Each scene shows the same named points in several views. A view is turned or mirrored, shifted and resized as a whole, has a little noise and may leave points out.

Scene 1
View 1
q56: [-2 20 5 -18 2 -18 -15 9 12 0 5]
q475: [5 -10 -4 -7 16 -1 5 8 11 -19 -7]
q626: [5 5 -2 -16 15 2 10 6 -2 -11 -4]
q942: [-4 20 9 -11 1 -23 -14 7 23 -3 12]
q958: [1 7 0 -22 1 -18 -27 14 17 -1 -7]
q233: [-4 23 9 -14 1 -20 -9 7 15 -1 11]
q949: [2 -2 -1 -9 14 -4 3 7 10 -16 -2]
q161: [2 -2 -1 -9 14 -4 6 7 10 -16 -2]
q263: [-3 22 6 -12 9 -9 8 5 4 -8 12]
q108: [5 -9 -4 -10 17 2 6 7 5 -18 -8]
q210: [2 18 2 -26 6 -7 -3 9 -5 2 -1]
q421: [4 -4 -3 -12 12 -3 0 9 8 -13 -7]
q407: [0 -5 1 -3 12 -11 -1 5 22 -19 3]
q483: [-1 13 4 -17 3 -17 -16 10 15 -2 1]
q902: [0 1 1 -11 5 -13 -12 7 21 -11 0]
q665: [3 -10 -2 -7 14 -4 2 7 16 -20 -5]
View 2
q483: [7 -6 -14 -7 4 -10 -13 -23 10 14 1]
q233: [8 0 -1 -6 -1 -4 -13 -32 8 13 8]
q949: [-7 1 -19 6 -4 -9 9 -19 25 19 -20]
q210: [19 16 -19 -11 4 2 0 -20 10 25 -5]
q263: [7 15 -1 2 -6 4 5 -32 17 20 -3]
q108: [-13 0 -33 10 -3 -16 16 -10 33 21 -35]
q161: [-5 -1 -24 2 0 -12 6 -16 23 19 -21]
q407: [-16 -10 -12 9 -5 -15 0 -25 23 10 -15]
q665: [-13 -5 -22 10 -3 -16 7 -18 28 17 -25]
q958: [7 -16 -28 -16 11 -15 -20 -17 7 12 -1]
q56: [15 5 -14 -12 4 -3 -10 -24 8 20 3]
q902: [-5 -13 -18 -3 1 -16 -9 -21 17 12 -9]
q626: [5 16 -22 3 -3 -2 15 -18 22 25 -21]
View 3
q942: [5 -16 -8 -2 29 -3 -9 -14 -20 -6 6]
q421: [17 -2 -1 16 1 -24 9 -1 3 -11 -7]
q902: [4 -9 -6 11 14 -14 5 -7 -10 -4 -11]
q626: [27 1 1 15 -2 -25 1 -2 11 -19 9]
q665: [12 2 -3 21 2 -19 3 4 8 -3 -17]
q233: [12 -15 -6 -1 25 -6 -9 -15 -17 -11 14]
q483: [7 -14 -3 1 18 -15 5 -14 -18 -9 3]
q475: [16 3 -3 22 -2 -22 6 4 10 -6 -13]
q108: [20 5 -1 24 -5 -23 6 5 15 -9 -10]
q210: [23 -11 2 4 9 -25 6 -14 -7 -24 24]
q958: [2 -20 -2 2 19 -21 18 -19 -27 -9 -1]
q263: [25 -5 -4 5 15 -9 -17 -6 2 -17 19]
q161: [15 -2 -2 17 2 -23 7 -1 4 -9 -7]
q407: [9 -1 -7 16 9 -9 -3 1 2 2 -16]
View 4
q483: [31 -8 2 -12 25 -15 10 7 31 17 -22]
q665: [30 6 -24 7 42 1 -21 8 4 -5 24]
q949: [28 5 -13 -1 35 -3 -16 7 -5 -3 13]
q958: [47 -7 7 -7 18 -15 10 10 54 24 -18]
q942: [20 -18 -11 -23 31 -14 14 6 31 12 -48]
q108: [31 12 -11 5 35 -2 -23 6 -12 -2 33]
q421: [34 5 -4 3 32 -5 -14 6 1 3 21]
q233: [13 -18 -6 -31 30 -18 21 5 19 13 -60]
q626: [30 12 8 -7 23 -12 -8 2 -27 9 19]
q56: [30 -4 15 -22 17 -22 19 4 12 24 -23]
q263: [8 -2 2 -25 28 -14 8 1 -26 7 -25]
q475: [32 6 -17 7 39 0 -24 9 -3 -5 28]
q161: [34 6 -7 1 31 -6 -14 8 3 3 19]
View 5
q263: [-33 19 3 -2 9 17 5 -21 -4 18 -25]
q902: [26 20 5 1 -20 0 -4 -26 1 21 -18]
q475: [27 27 47 -3 -3 20 0 -23 14 15 -10]
q210: [-24 1 4 12 4 5 -6 -6 -8 22 8]
q421: [34 23 34 1 -10 11 -5 -23 8 17 -5]
q958: [25 2 -14 17 -27 -18 -12 -21 -12 26 2]
q942: [-2 15 -31 3 -19 -5 -4 -30 -16 24 -35]
q626: [-10 18 38 2 13 24 -1 -12 7 17 1]
q949: [15 25 34 -4 -3 18 1 -24 10 17 -16]
q483: [8 10 -14 6 -17 -6 -8 -23 -9 25 -12]
q665: [32 29 42 -5 -10 18 0 -28 13 17 -17]
q108: [19 25 50 -4 3 24 0 -21 18 15 -5]
q407: [26 31 21 -8 -12 15 1 -34 8 17 -33]
q233: [-15 12 -25 4 -12 -4 -2 -27 -14 22 -27]
q56: [-13 3 -14 10 -9 -3 -8 -15 -12 26 -5]

Which points are out of place in each view (at most two, in the order of its rows)? Write - if all are in place.
view 1 -> q56, q161
view 2 -> q108
view 3 -> -
view 4 -> q233
view 5 -> q421
